Points, in no order, along strands that fork and pass close to each other.
Points whose rows are less than 57.1 apart are linked; no others are. Some points are linked to none.
(1586): 4 -1 -4 -4 -15 15 -6 14 11 -3 -3 14 -4 4 1 -12 2 -1 2 -2 2 5 -8 10 37
(747): -5 9 5 -3 -4 3 -7 33 -17 -17 4 3 -10 -16 19 -17 34 17 8 -20 -21 -26 0 16
 10
(1320): 16 -32 -16 -1 -26 -14 10 -1 12 7 -23 12 -27 -16 -2 -26 -19 3 -3 -23 -25
 -6 -9 5 32
(81): 3 -20 -14 26 -4 -33 29 -12 18 -13 -7 -12 -4 8 -30 8 12 -8 3 8 -26 -11 14
 -7 -31
(700): -13 21 9 -12 -10 18 -11 33 -38 -15 25 -6 -8 -10 21 -10 10 7 -8 -7 12 -20
 4 -11 -8
(1957): 1 -22 10 29 18 -5 -17 -6 17 -4 -6 0 9 -2 -25 -9 18 18 7 -16 -18 -2 -1 25
 37
(1664): 8 -8 6 -41 -6 8 -19 11 -24 21 -15 -6 -35 -19 18 -18 -24 14 5 -40 -20 0
 -28 1 11
(1767): -7 16 29 -15 3 19 -26 32 -2 -4 21 -2 14 -10 22 1 27 11 3 -3 8 -23 -20 9
 -8
(758): 11 1 3 9 -27 -39 3 -8 27 -18 7 -14 16 -2 -36 -2 12 -15 -8 -20 -13 -13 5
 -5 7
(622): -2 18 26 20 -4 -5 -18 -27 -29 10 17 -28 -9 -4 -15 10 8 5 -18 -9 11 3 8
 -8 5
(406): 6 -24 -32 12 -3 2 23 0 35 -15 -9 4 3 5 -14 -13 -8 -10 1 10 -13 -18 13
 -11 13
(2004): -10 -8 -18 2 9 31 6 6 -3 -9 -14 -1 -19 -2 20 -28 -20 -11 3 -1 19 3 24
 -18 42
(1018): -12 -23 2 26 37 14 15 12 31 -16 6 13 14 11 4 2 37 5 5 12 -6 -19 4 6 -17
(442): -8 12 11 2 -10 -14 -12 -32 -22 6 1 -21 -9 -8 -20 -3 -33 -14 -5 -19 23 24
 19 -21 34
(584): -5 20 -14 -32 -2 16 1 27 1 -14 -5 23 -2 -11 32 -6 -22 -12 9 4 22 13 -1
 -10 1
(1658): -2 -20 -11 32 21 -26 18 -31 21 -7 -12 -18 8 10 -29 8 -2 -10 4 6 -11 -6
 25 -7 -21
(1142): -14 4 -3 20 -9 17 13 -14 -21 4 6 -11 -14 20 -4 9 3 -10 -7 31 2 22 24 -12
 18
(443): -8 -20 14 19 17 0 13 -6 4 7 7 2 7 27 -7 20 39 8 -2 23 -16 -6 1 -3 -54
(650): 2 7 -9 -19 -12 -14 1 24 -21 -1 -9 10 -20 -26 15 -13 20 20 10 -30 -31 -25
 -7 16 -1
(698): -4 28 -1 -34 -22 -4 -12 21 -32 -21 -7 9 -13 -35 17 -14 -16 3 15 -37 -11
 5 -11 -4 3
(1939): -6 8 5 7 27 29 -10 0 11 -15 11 -1 24 -3 7 -6 4 -11 3 8 30 -9 17 -5 30
(935): -9 6 24 -30 -12 21 -9 33 -5 8 24 11 7 7 15 1 18 14 -1 17 2 -20 -27 6 -7
(1856): -19 -10 9 28 2 29 14 -2 -12 -3 10 -4 -7 26 -8 3 25 -1 -7 35 -7 1 20 -11
 7
(1609): -5 -32 14 34 35 -23 6 -19 35 -20 12 0 25 20 -36 14 38 -6 -8 -23 -21 7 -1
 -9 -19
(456): -5 -22 5 33 41 -29 10 -27 36 -23 11 -4 31 2 -29 15 28 -10 -4 -14 -9 1 10
 -5 -21
(1828): -9 16 -6 -10 -10 25 1 38 -14 -21 16 2 -3 -9 28 -16 14 2 -2 0 10 -26 8
 -13 -1
(900): -11 8 13 -7 16 29 -15 24 -9 3 3 16 8 -10 30 -9 3 2 14 11 27 -3 -1 13 11
(125): -3 -13 2 26 17 -11 7 -5 30 -32 9 -25 16 -9 -24 -17 28 -10 -3 -28 -5 -37
 24 -17 8
(1781): 8 -5 17 12 17 7 -11 0 29 -5 25 -15 26 9 -12 10 30 0 -10 -4 -2 -28 -14 -6
 -32
(743): 12 -14 -18 -4 7 -5 2 -17 -27 34 -29 -18 -22 6 11 -3 -31 11 -2 3 -1 4 -1
 -11 -22
(1901): 1 16 -14 -12 -12 -17 26 12 2 -5 0 24 3 9 6 17 18 -4 3 26 -16 3 2 19 -25
(526): 10 5 -1 -28 -29 6 9 14 18 12 8 21 7 21 -5 10 -5 -2 -7 26 1 16 -28 4 -2
(1293): -4 -7 7 20 -25 11 -1 1 3 -17 4 -21 -6 5 -21 -21 17 -1 -8 -20 -4 -23 8
 -21 32
(25): -5 6 17 21 25 6 12 -28 30 -29 29 -11 27 11 -28 12 38 -23 -15 5 3 -2 27
 -19 -2
(271): -6 27 24 -1 -8 6 -23 2 -15 -12 14 20 5 1 2 5 13 -2 8 -5 19 23 -2 22 29
(675): 3 -6 4 23 34 -39 1 -28 34 -16 8 -16 31 -15 -25 5 11 -11 -1 -19 -4 -14 13
 0 -20
(1619): 9 -23 4 -8 11 2 -5 5 2 36 -7 18 -1 7 -4 11 3 35 6 13 -20 -2 -29 29 -9
(1065): -3 15 -8 2 -27 8 12 -6 -15 -6 11 -1 -6 19 -7 9 -7 -18 -15 27 7 36 12 -12
 21
(1315): 16 -7 17 -3 13 -2 -39 9 17 -9 3 -21 19 -24 -4 -7 3 3 5 -30 -3 -20 -23 20
 19
(620): -4 32 -5 -24 -15 7 -5 -5 -27 -14 22 -5 3 -15 10 9 -37 -22 -11 -2 30 32 5
 -32 -14
(154): 13 16 5 -36 -28 3 -11 6 -16 19 8 -2 -10 8 3 9 -19 -3 -11 -6 9 20 -24 -8
 -13
(92): -2 29 -6 -31 -5 16 -8 14 -5 -13 12 3 9 -12 27 2 -30 -19 0 -3 30 11 -3
 -24 -12
(1966): -9 -20 -1 -1 -2 34 12 21 22 8 3 23 4 18 9 -4 10 0 2 40 1 -4 -6 3 12
(1651): 1 -8 5 -12 9 11 -27 -8 -9 13 -16 -8 -20 -7 13 -23 -32 -2 5 -33 19 21 -9
 -7 36
(1742): 1 20 13 -35 -10 11 -23 11 -10 -17 -1 7 -13 -18 15 -21 -38 -7 11 -41 12
 37 -14 -21 10
(1698): -1 17 -12 -24 -36 -5 16 1 -24 8 4 10 -11 21 -1 18 1 -5 -9 38 -8 29 -5 1
 -16
(439): 12 -10 -1 -36 0 21 -11 15 7 29 -9 5 -16 12 20 -13 -30 6 -9 -5 11 11 -25
 -6 2
(882): -4 11 -2 5 14 10 -1 -32 -13 15 5 -17 9 10 0 18 -21 -16 -13 34 23 16 16
 -17 -8
(1774): 5 -6 20 16 10 -28 5 -13 15 -8 17 5 21 12 -15 20 48 5 -9 -11 -17 6 -12 7
 -46
(1512): -1 -13 -6 11 7 -23 -5 -25 -13 20 -33 -7 -12 -11 -8 -11 -37 -4 10 -15 10
 23 10 7 24
(164): -7 -26 10 39 13 4 4 -30 16 3 -1 -14 2 29 -48 5 18 8 3 0 -17 -5 11 -10 13
(1088): -5 -24 -20 25 17 6 18 -1 26 -18 -6 -9 5 1 -3 -10 8 -4 5 3 -8 -29 18 -9 0
(1627): -5 4 -2 28 4 -27 15 -13 13 -20 -5 3 7 -4 -10 1 20 -15 11 -3 -5 5 33 11 8
(713): -7 13 2 -16 -18 16 2 12 -22 11 17 -10 1 13 11 9 4 5 -16 24 10 -6 -7 -18
 -28
(1419): 9 8 6 -13 -18 -11 -21 8 1 -15 -4 -23 0 -23 -3 -23 -15 -11 0 -40 5 -14 -5
 -10 25
(344): 3 16 5 -4 -23 3 13 6 13 -9 24 2 17 24 -7 23 23 -16 -12 40 1 1 -2 -7 -35
(1084): 8 9 -8 -15 -24 -13 5 -4 -5 9 -15 21 -11 6 -1 6 -20 -4 4 1 0 33 -8 13 11
(308): 5 -15 -23 8 25 -15 4 -8 13 3 -25 -12 8 -24 7 -14 -33 -4 11 -12 10 -16 14
 3 8
(1064): 1 -6 -26 -4 -17 12 25 19 5 -11 -7 22 -17 -5 18 -14 4 -1 2 15 -13 -17 9
 -4 12
(1117): -2 -10 -21 15 -23 -9 29 -7 -26 8 -16 8 -32 4 -2 -4 4 9 -6 16 -23 2 15 3
 -3
(451): 8 -11 -18 -5 17 -8 -5 0 21 -4 -20 -3 4 -22 5 -21 -36 -12 11 -22 17 0 5 0
 30
(1267): 17 -26 -10 -3 -6 15 5 15 41 1 3 -8 12 14 -15 3 -8 6 -8 0 -14 -31 -25 -16
 -14
(490): -3 8 9 22 12 -11 4 -18 26 -33 16 -24 18 -4 -20 -7 30 -15 -11 -13 1 -20
 27 -20 -2
(755): 14 3 -7 6 8 -10 -5 -16 29 1 10 -14 30 -3 -7 14 -12 -12 -6 4 13 -14 -2
 -10 -21
(1654): 2 21 1 5 15 -24 -17 -21 10 -12 -5 1 21 -19 -7 10 -23 -18 10 -11 21 20 12
 14 22
(810): 10 -21 -12 -7 -35 -7 12 -4 -2 10 -14 20 -34 -7 -4 -21 -2 11 -3 -15 -30
 -4 -9 5 34
(906): 0 44 10 0 -8 -19 -6 -28 -4 -21 19 -5 15 -19 -10 15 -4 -30 -8 4 26 18 17
 -7 -8
(138): -12 22 17 -5 -15 14 -17 0 -29 2 10 25 -5 8 3 10 -7 1 4 9 18 43 -5 8 20
(2092): -4 3 -17 -1 -30 -21 20 0 -34 9 -16 0 -33 -6 -2 -10 2 12 -1 -7 -24 -4 6 0
 3
(786): 3 -10 -16 -5 -4 23 18 6 24 3 2 -5 12 17 -1 7 -13 -9 -7 30 8 -10 2 -17
 -16
(127): 8 -1 -6 -8 -29 -1 8 21 31 -7 9 18 11 19 -11 7 14 -5 -6 12 -12 3 -17 12
 -1
(1595): -7 14 17 2 -12 -2 -20 19 -19 -15 5 -3 -3 -11 3 -13 21 9 4 -25 -8 -15 0 8
 14
(1997): -7 15 -8 -18 -12 21 1 17 -7 -9 2 28 -10 7 26 -8 -22 -13 5 15 22 35 4 -9
 17
(782): -18 12 -14 -5 -21 22 11 12 -14 -17 13 15 -9 6 13 -2 -6 -23 -4 25 15 33
 19 -11 33
(347): -4 -16 -1 -2 -1 35 14 5 26 3 8 2 13 26 0 4 2 -7 -5 42 9 -5 -2 -13 -2
(1217): -9 12 18 19 -15 6 -7 -11 -31 8 19 -15 -11 14 -7 8 18 10 -14 8 0 4 5 -6
 -6
(1019): 4 19 -3 -5 7 -24 12 16 11 -14 5 26 14 -9 14 11 27 -3 10 3 -14 -1 -1 30
 -25
(783): 1 -17 -6 8 -1 -14 -1 -19 -1 18 -27 -23 -13 -7 -17 -18 -33 -8 1 -22 6 2
 17 -13 24
(97): -3 -3 5 23 14 11 11 -19 29 -22 20 -6 19 22 -21 13 29 -18 -8 21 -2 -2 17
 -14 -12
(1329): -1 11 7 -33 -23 1 -19 14 -20 -26 -14 7 -22 -34 18 -24 -25 1 16 -47 -4 19
 -17 -9 18
(842): -5 12 6 19 -12 -18 18 -5 -11 -12 13 -9 2 9 -2 14 37 0 -10 10 -12 0 16 -8
 -35
(1381): 10 15 8 1 -23 -25 -3 -17 30 -17 14 -11 26 3 -31 5 3 -21 -12 -6 7 3 3 -4
 9
(1868): 9 -19 6 0 11 15 -28 20 36 -10 6 -5 19 -3 -11 -17 4 10 0 -17 -10 -25 -28
 15 29
(1602): 0 4 -2 17 29 -14 0 -10 16 -6 1 13 24 -1 4 17 9 -5 8 15 10 8 12 21 -14
(236): 11 -6 -2 -3 -21 8 -9 3 11 -3 0 -23 -12 -1 -9 -24 -10 -3 -9 -26 2 -21 -5
 -22 33
(576): -16 19 -11 -3 -8 -7 5 -10 -24 -15 -8 -6 -15 -23 8 -10 -42 -24 11 -15 23
 31 30 -24 11
(1356): 0 -6 7 19 19 -21 -4 4 11 -12 3 14 13 -4 2 -3 41 17 10 -18 -19 -1 -2 33
 -1
(1260): 8 -14 8 13 31 7 -23 -12 -1 22 -14 -34 5 -15 -5 -2 -15 9 -1 -19 8 -22 -4
 -2 3
(1464): -11 20 1 -25 -35 13 1 25 -47 0 10 26 -26 3 8 -2 6 15 -1 3 -11 19 -10 3
 15
(1876): -17 2 15 40 29 11 -3 -10 -16 -3 5 -8 0 3 6 -6 32 6 2 6 9 -5 30 7 10
(759): 13 -36 3 10 0 4 -14 0 8 26 -17 -9 -16 -4 -12 -16 -12 24 -1 -18 -23 -12
 -26 11 23
(2044): -11 -19 2 8 6 10 21 2 -10 15 -3 5 -5 26 0 13 30 19 2 33 -20 -19 0 1 -47
(421): -12 -2 10 35 33 7 -5 -25 -11 -5 -3 -24 3 -6 -5 -6 11 2 2 -4 14 -15 31 -3
 18
(40): 0 5 -12 -62 -22 17 6 26 -7 4 4 28 -37 -1 32 -19 -25 -1 -9 -18 -8 17 -15
 -17 3
(1824): -9 28 2 -27 -34 -2 -4 21 -47 -14 9 10 -19 -17 8 -10 1 13 5 -23 -14 9 -3
 -3 7
(1572): 0 12 23 5 -10 -10 -26 -30 -29 14 4 -25 -9 -17 -16 3 -22 1 -12 -26 16 17
 -4 -12 17
(1059): 5 -28 -13 14 6 -9 15 -13 9 15 -16 12 -6 25 -18 17 1 17 1 24 -26 -2 -10
 13 -26
(1537): -17 16 15 -13 -21 21 1 31 1 -14 25 19 3 13 13 -2 38 7 -4 15 -4 -10 -10 7
 4
(867): 9 -11 -31 -31 -10 1 32 8 -4 18 -12 19 -18 11 23 -5 -15 1 -8 24 -13 -4 -5
 -8 -25
(2019): -8 18 -2 -27 -2 7 -2 11 -39 7 -3 -1 -23 -15 20 -9 -38 5 2 -22 13 21 1
 -24 -19
(1560): -3 15 -1 -19 -27 15 16 16 -3 1 28 1 10 19 6 15 9 -12 -17 41 9 2 -3 -14
 -24
(884): -4 10 11 0 7 -15 -16 -5 -34 14 -20 4 -16 -19 9 6 -10 17 24 -19 -6 13 -9
 22 9
(941): -4 9 5 17 27 11 4 -46 -3 6 14 -27 12 9 -12 22 -4 -17 -13 32 19 2 29 -18
 -17
(2012): 2 19 -6 -16 12 -8 3 22 -1 -10 -4 15 16 -20 28 10 2 0 17 -1 5 -11 1 15
 -19
(1804): 6 8 -12 -13 21 4 -3 -3 8 4 -7 6 18 -2 18 10 -33 -14 11 10 28 13 -3 8 -9
(1366): 4 0 -8 6 36 3 -5 -6 17 2 -7 15 26 -2 6 13 -19 -2 13 17 22 9 3 26 3
(433): -20 18 23 21 27 2 -15 -5 -24 -1 9 9 6 -7 17 7 32 6 9 4 17 9 19 21 -2
(180): -13 17 -7 -17 1 4 -1 -3 -35 -4 -7 4 -21 -18 25 -4 -45 -5 8 -20 19 37 13
 -24 -12
(1963): 19 -17 -3 -32 5 4 -15 4 -1 30 -20 5 -24 -4 16 -12 -32 11 2 -23 -10 12
 -33 13 8
(1480): -11 27 35 8 11 4 -28 6 -12 -14 21 12 12 -2 9 5 32 5 1 -6 11 17 -3 25 11
(27): -21 15 -11 13 5 9 11 7 -44 -7 -2 11 -19 -9 24 4 -1 -1 7 16 8 15 30 4 0
(1310): -16 -16 11 -4 8 14 8 18 -6 21 9 6 -5 16 16 5 27 21 3 37 -1 -21 -9 5 -33
(1402): 11 -8 -23 -15 -6 16 19 6 7 12 -8 -4 -6 8 13 -5 -24 -11 -6 22 8 -7 -4 -22
 -18
(676): 7 -6 -19 -22 12 6 2 4 17 -3 -21 18 -5 -10 23 -19 -43 -14 11 -18 18 24 -5
 -2 22
(465): 3 13 -16 -22 -25 -11 24 -1 -19 10 -2 13 -6 19 4 21 4 3 -3 40 -13 14 -3 4
 -39
(1981): 1 -3 19 33 21 -16 -7 -23 -9 13 2 -17 3 3 -9 13 27 14 -3 -13 -7 -5 5 14
 -25
(893): -7 2 4 -34 -2 20 -10 19 -33 18 -9 17 -32 -15 31 -18 -8 23 8 -21 -11 6
 -20 7 11
(448): 15 3 9 14 12 -28 -4 -17 4 8 2 -37 8 -17 -11 10 1 1 -7 -21 -7 -31 -1 -6
 -35
(1589): -13 -2 -11 33 -3 -17 30 -6 4 -19 -6 7 1 7 -5 2 30 -8 9 10 -16 8 26 10 5
(668): 7 -3 1 22 30 -39 -8 -18 15 -4 -1 -23 20 -25 -10 7 9 1 -1 -24 -4 -22 7 8
 -27
(369): 6 -34 -31 15 -17 -17 29 -8 33 -10 -17 6 -8 6 -31 -11 -15 -8 -3 10 -28 -9
 11 -11 17
(214): 11 -6 -5 -3 -6 -4 1 -12 2 24 -13 11 -4 14 -3 10 -19 -1 2 15 -1 24 -13 14
 4
(719): -25 -5 16 21 9 31 9 14 -11 0 17 4 -2 15 13 1 31 0 -5 37 7 -9 20 -5 -7
(1006): 8 2 -2 -5 -19 -3 13 7 27 -7 15 7 20 25 -18 25 19 -3 -7 22 -10 -6 -13 -4
 -32
(1054): 17 -26 -28 -8 -11 -21 19 2 5 13 -27 -3 -19 -17 7 -16 -22 10 -2 -12 -23
 -16 -1 -2 1
(349): -11 14 -4 -34 -18 24 3 20 -25 7 23 5 -10 16 15 4 -26 -17 -18 21 23 35 -5
 -27 -14
(1300): 10 -10 -9 0 -6 -8 8 -20 -25 33 -19 3 -20 22 -1 9 -15 12 -3 20 -5 20 -8 5
 -12
(413): 5 -12 12 20 -5 -13 -9 -16 1 10 -11 1 -9 9 -26 -1 8 14 6 -3 -12 13 -1 21
 37
(1350): -13 5 15 1 -13 17 -9 1 -17 20 2 23 -8 23 1 8 5 4 -2 24 8 31 -9 16 25
(1020): -14 2 0 -22 3 23 2 26 -11 11 0 40 -5 -1 32 -2 2 9 13 22 11 0 -13 20 2
(1249): 21 16 5 -41 -23 -3 -21 9 -3 7 3 -15 -3 -7 1 -1 -30 -5 -7 -29 1 10 -28
 -11 -9
(1915): 11 -6 8 -2 1 -18 -19 0 -21 22 -20 -8 -15 -13 -2 3 -2 24 15 -24 -17 -1
 -24 30 10
(1740): -1 -4 12 21 38 10 -19 -13 2 9 -4 -31 10 -16 2 -7 -3 4 5 -14 16 -25 9 -4
 10
(767): 14 -22 14 4 -10 -10 -19 1 -2 18 -11 -17 -12 -8 -17 -12 6 21 2 -29 -31
 -16 -24 18 25
(1780): 1 22 8 -9 2 3 -20 -22 -25 8 6 -8 -4 -5 0 10 -43 -12 -8 -4 35 35 1 -23 -5
(1044): -7 -30 -7 22 25 7 12 -7 44 -22 12 -5 16 24 -33 11 18 -11 -1 12 -13 -20 7
 -26 -21
(1196): 0 15 4 -3 -28 -20 -6 0 -13 -13 -8 -11 -14 -20 -4 -11 -20 -12 3 -32 4 1 5
 -11 19
(879): -9 21 -5 -19 -43 2 11 11 -31 5 9 27 -21 15 1 11 9 3 -4 19 -12 30 -11 11
 6
(276): -6 -1 -3 24 12 -8 5 -15 24 -25 -2 -4 14 -3 -20 -8 14 -12 6 -1 8 2 28 5
 33
(1853): 2 9 8 -2 -29 8 8 21 19 -18 19 16 9 17 -6 -3 33 0 -2 13 -9 -6 -10 7 13
(278): 3 15 3 -6 3 7 -9 -15 -13 15 2 -22 5 -2 1 9 -27 -9 -9 -2 27 7 5 -17 -9
(1089): -11 -11 -7 -20 -5 32 16 30 8 13 3 30 -6 5 33 -9 1 -1 3 37 10 -2 -6 10 6
(14): -5 34 6 5 9 -13 -10 -36 -1 -14 9 -3 15 -20 -10 16 -12 -28 3 2 30 19 21 3
 12
(872): -11 7 21 15 -5 12 -6 -6 -20 16 9 10 -8 22 -5 13 24 11 -2 24 -1 15 -2 18
 7
(614): 16 0 -23 -4 -22 -32 19 2 19 -12 -14 0 6 -9 -9 0 -17 -11 3 -2 -6 -7 3 -1
 -8
(570): 18 -12 -8 -10 1 13 -4 20 25 10 4 -2 14 4 4 -3 -11 8 -6 -2 -2 -22 -25 0
 -9
(1309): 20 -6 -4 -2 3 -29 -1 -4 1 13 -15 -25 5 -13 -6 9 -9 11 2 -13 -16 -23 -12
 2 -39
(1021): 7 15 1 -13 11 -6 -22 -7 9 -5 -6 6 14 -18 8 7 -30 -13 14 -14 24 19 -10 9
 8
(888): 14 27 23 -8 -37 -24 -18 4 -7 -7 20 -14 -1 -6 -18 8 16 -2 -10 -24 -6 -2
 -19 3 -3
(280): 6 -20 -10 -1 17 3 2 22 8 8 -7 11 0 -12 10 -4 13 29 6 -4 -25 -33 -14 20
 -13
(1840): -2 19 21 11 -23 -15 -16 3 -17 -16 16 -10 -1 -8 -11 -6 33 1 -9 -21 -2 -3
 2 7 17
(1580): 4 19 0 -3 -26 1 4 -9 7 -7 12 2 10 15 -14 15 -5 -24 -11 24 11 30 7 -6 19
(1706): -1 -15 15 24 30 -12 6 -11 16 -3 17 9 27 19 -8 20 44 -3 -4 4 -11 9 -8 5
 -47
(192): 7 -27 3 16 12 -10 0 -9 -1 26 -14 8 -5 22 -15 13 10 33 2 10 -28 -5 -17 19
 -25
(1913): 9 -29 -15 19 18 -15 -2 -24 35 9 -16 -15 17 4 -34 5 -29 3 -3 0 -3 -1 -1 1
 12
(1585): 14 7 4 -38 -31 4 -4 6 -11 27 2 6 -5 21 0 10 -5 7 -14 8 -2 10 -33 -2 -13
(2062): 15 19 17 -10 2 -26 -29 -2 3 7 1 -6 17 -16 -1 16 6 9 6 -24 -5 0 -23 28 -6
(2017): -5 14 5 3 20 1 0 5 -3 4 5 2 20 -5 19 15 10 1 8 18 14 -7 5 12 -29
(1887): -5 -16 1 30 37 5 3 4 27 -19 2 0 20 1 2 -1 26 3 2 -6 -2 -20 14 4 -6
(642): 13 -30 -30 12 6 -25 20 -8 8 15 -32 -2 -17 -14 -6 -7 -22 15 2 -4 -28 -18
 -2 4 -8
(1646): -10 11 0 -20 -9 29 6 19 -33 15 22 -11 -4 8 18 4 -16 -2 -18 19 21 3 1 -28
 -19
(74): 12 -15 0 -17 13 22 -13 15 14 23 -7 0 8 6 11 -4 -14 13 -2 3 6 -9 -27 5 1
(1852): -4 -15 -7 34 34 -12 11 -42 12 1 -11 -23 14 2 -18 10 -5 -6 6 11 3 -10 32
 -5 -11
(1420): -2 -17 14 27 22 -6 -13 8 8 -6 -7 5 2 -8 1 -12 37 22 8 -23 -25 -17 -7 31
 16
(847): 0 -18 12 26 7 3 -4 -5 16 -11 1 -34 2 -2 -23 -19 18 2 -2 -24 -5 -39 13
 -18 20
(1264): 13 3 1 8 34 9 -3 -24 32 -1 12 -22 30 0 -14 14 -5 -19 -11 12 20 -18 5 -17
 -21
(1772): -12 -9 -11 30 -5 -9 31 -7 -11 -7 -10 6 -17 12 -6 -2 26 5 8 22 -26 3 27
 10 1
(2082): -24 -7 19 22 25 23 6 12 13 -8 13 14 16 16 12 3 39 -1 3 30 10 -7 15 7 -10
(583): -10 10 -19 2 5 3 13 -2 -13 -18 -11 -1 -13 -18 17 -11 -25 -18 9 -7 20 11
 28 -10 24
(754): -3 1 4 -27 1 11 -8 19 -16 15 -11 32 -11 -6 22 -8 -4 16 14 -1 -5 6 -22 21
 10
(778): 26 -2 -5 -19 6 -21 -14 -7 -7 25 -18 -18 0 -11 0 8 -27 13 1 -11 -7 -6 -24
 9 -26
(1122): -8 5 7 16 26 15 -4 -17 29 -23 10 -3 30 2 -15 -1 12 -7 4 5 23 0 22 8 34
(65): -6 -1 -3 12 -6 -4 6 -30 -10 7 -8 -22 -10 2 -16 -6 -21 -16 -8 -2 16 12 26
 -19 29
(1550): 13 -22 9 -22 6 8 -16 5 5 38 -6 12 8 12 4 7 -14 21 -5 7 -5 7 -43 24 1
(316): 3 0 -20 -45 -5 2 13 6 -22 30 -13 16 -23 2 28 -1 -21 11 -2 7 -5 9 -16 -5
 -26
(13): -1 -17 -19 22 29 -16 10 -24 6 8 -24 -14 7 -10 0 -3 -28 -2 10 -1 6 -16 23
 -1 -5
(1367): -14 11 6 2 13 29 -15 11 -3 -2 10 -1 13 -4 22 -5 -2 -6 0 16 31 -4 11 -3
 10
(1028): 4 0 -12 -10 -26 -13 8 11 -20 2 -16 12 -28 -17 8 -12 8 17 6 -20 -29 -10
 -4 9 15
(1126): 1 -36 -19 22 -2 -20 27 -15 10 -1 -15 9 -15 17 -29 6 15 13 2 12 -39 -12 0
 0 -30
(745): 7 18 -7 -17 -28 -22 0 3 -7 -4 -13 10 -12 -11 2 0 -25 -12 7 -14 0 24 -5 2
 16
(1408): 1 22 -14 -21 -3 4 6 31 5 -23 -5 25 10 -20 29 -2 -5 -8 15 -1 8 -5 4 12 0
(1680): -3 2 23 0 17 22 -18 26 2 -7 16 -11 9 -8 20 -12 27 12 0 -6 8 -35 -8 2 -8
(1200): 12 -12 -5 0 16 -5 -6 -10 -15 31 -24 -22 -12 -6 5 -4 -28 11 1 -13 7 -11
 -4 -8 -13
(1989): -15 16 -2 9 0 -8 5 10 -16 -13 -7 32 -7 -3 14 11 21 6 16 7 -3 18 14 31 14
(593): 1 -10 17 22 9 -19 -14 -32 -5 17 -18 -12 2 -7 -20 2 -10 3 11 -18 4 15 10
 17 31
(419): -3 15 -10 -40 -6 5 6 14 -39 18 -5 6 -16 -9 22 0 -19 10 3 -4 -2 5 -13 -4
 -29
(886): 2 -22 -36 4 -7 15 32 8 28 -15 -12 16 -6 1 8 -16 -8 -14 -2 21 -9 -10 12
 -6 24
(1898): -12 9 -2 -39 -20 24 3 19 -12 9 12 27 -16 17 21 -2 -24 -8 -7 18 18 40 -9
 -14 2
(1383): 13 2 9 -3 22 -27 -30 10 6 -11 -1 -10 22 -31 3 1 4 5 14 -33 -7 -12 -15 29
 -6
(822): 7 -14 -2 21 -10 -39 17 -10 28 -21 4 -10 6 0 -34 5 19 -10 -5 -19 -23 -15
 5 -6 -22
(609): 16 18 16 -16 -20 -21 -21 3 -8 2 5 -9 6 -1 -9 11 11 8 -1 -23 -14 -2 -26
 17 -4
(15): 0 0 -3 4 15 -10 -10 -18 -21 15 -31 6 -17 -11 11 -2 -31 3 17 -10 8 27 3
 12 14
(1697): 4 6 -8 9 -20 -4 8 -5 1 -3 3 -26 -2 6 -13 -2 1 -6 -14 4 1 -16 8 -23 -8
(1900): -2 0 -8 -21 8 17 -8 -2 -2 7 -15 6 -19 -3 21 -21 -41 -5 11 -24 24 28 2
 -11 25
(1784): -11 -7 19 -20 3 15 -3 22 -13 31 7 6 2 10 18 8 19 26 -3 21 -4 -25 -22 9
 -30
(1506): 7 16 11 8 -16 -7 -11 -10 15 -11 18 -5 18 6 -22 7 7 -13 -9 5 11 4 -2 -1
 14
(861): -1 3 1 14 33 15 0 -36 23 -6 14 -28 24 5 -18 17 -3 -22 -13 18 22 -16 25
 -23 -4
(1276): -2 -27 6 13 -13 19 9 14 14 -1 7 13 -11 22 -13 -4 33 19 -8 8 -28 -22 -17
 0 -5
(1768): -5 -2 -17 7 -2 22 15 31 0 -16 -2 5 -7 -11 26 -21 15 4 2 6 -3 -29 15 -5 3
(1110): 9 -29 -12 14 10 8 4 8 49 -18 9 -10 16 18 -34 0 6 0 -5 -5 -13 -30 -13 -23
 -16

A fork is a point with three links, a tip a point with one. Leave the first point through the second and follow the links. Name the first fork or tip that comes.
(1560) / (713) => (1997)
(1512) / (593) => (1356)
(1901) / (465) => (1742)
(872) / (1217) => (1512)
(1366) / (1804) => (906)
(888) / (609) => (1868)
(676) / (451) => (81)

Follow the links from the first point to the second, and from the first to the third. Name the last point that the two ways share.
(1329) / (1804) / (584) => (2012)
(1698) / (1018) / (941) => (584)
(1560) / (81) / (879) => (1997)
(861) / (1021) / (1381) => (584)
(13) / (1142) / (1110) => (81)
(192) / (125) / (1939) => (74)
(1774) / (1646) / (1249) => (127)

Name the points in between on the shortest way along the links from the first point to the second, in order.
(759) / (413) => (767) (1915) (884) (15) (1512) (593)
(1876) / (622) => (433) (1480) (271) (138) (1350) (872) (1217)
(1018) / (1768) => (1887) (1088) (406) (886) (1064)
(25) / (1200) => (490) (125) (847) (1293) (236) (1419) (1196) (745) (1084) (214) (1300) (743)
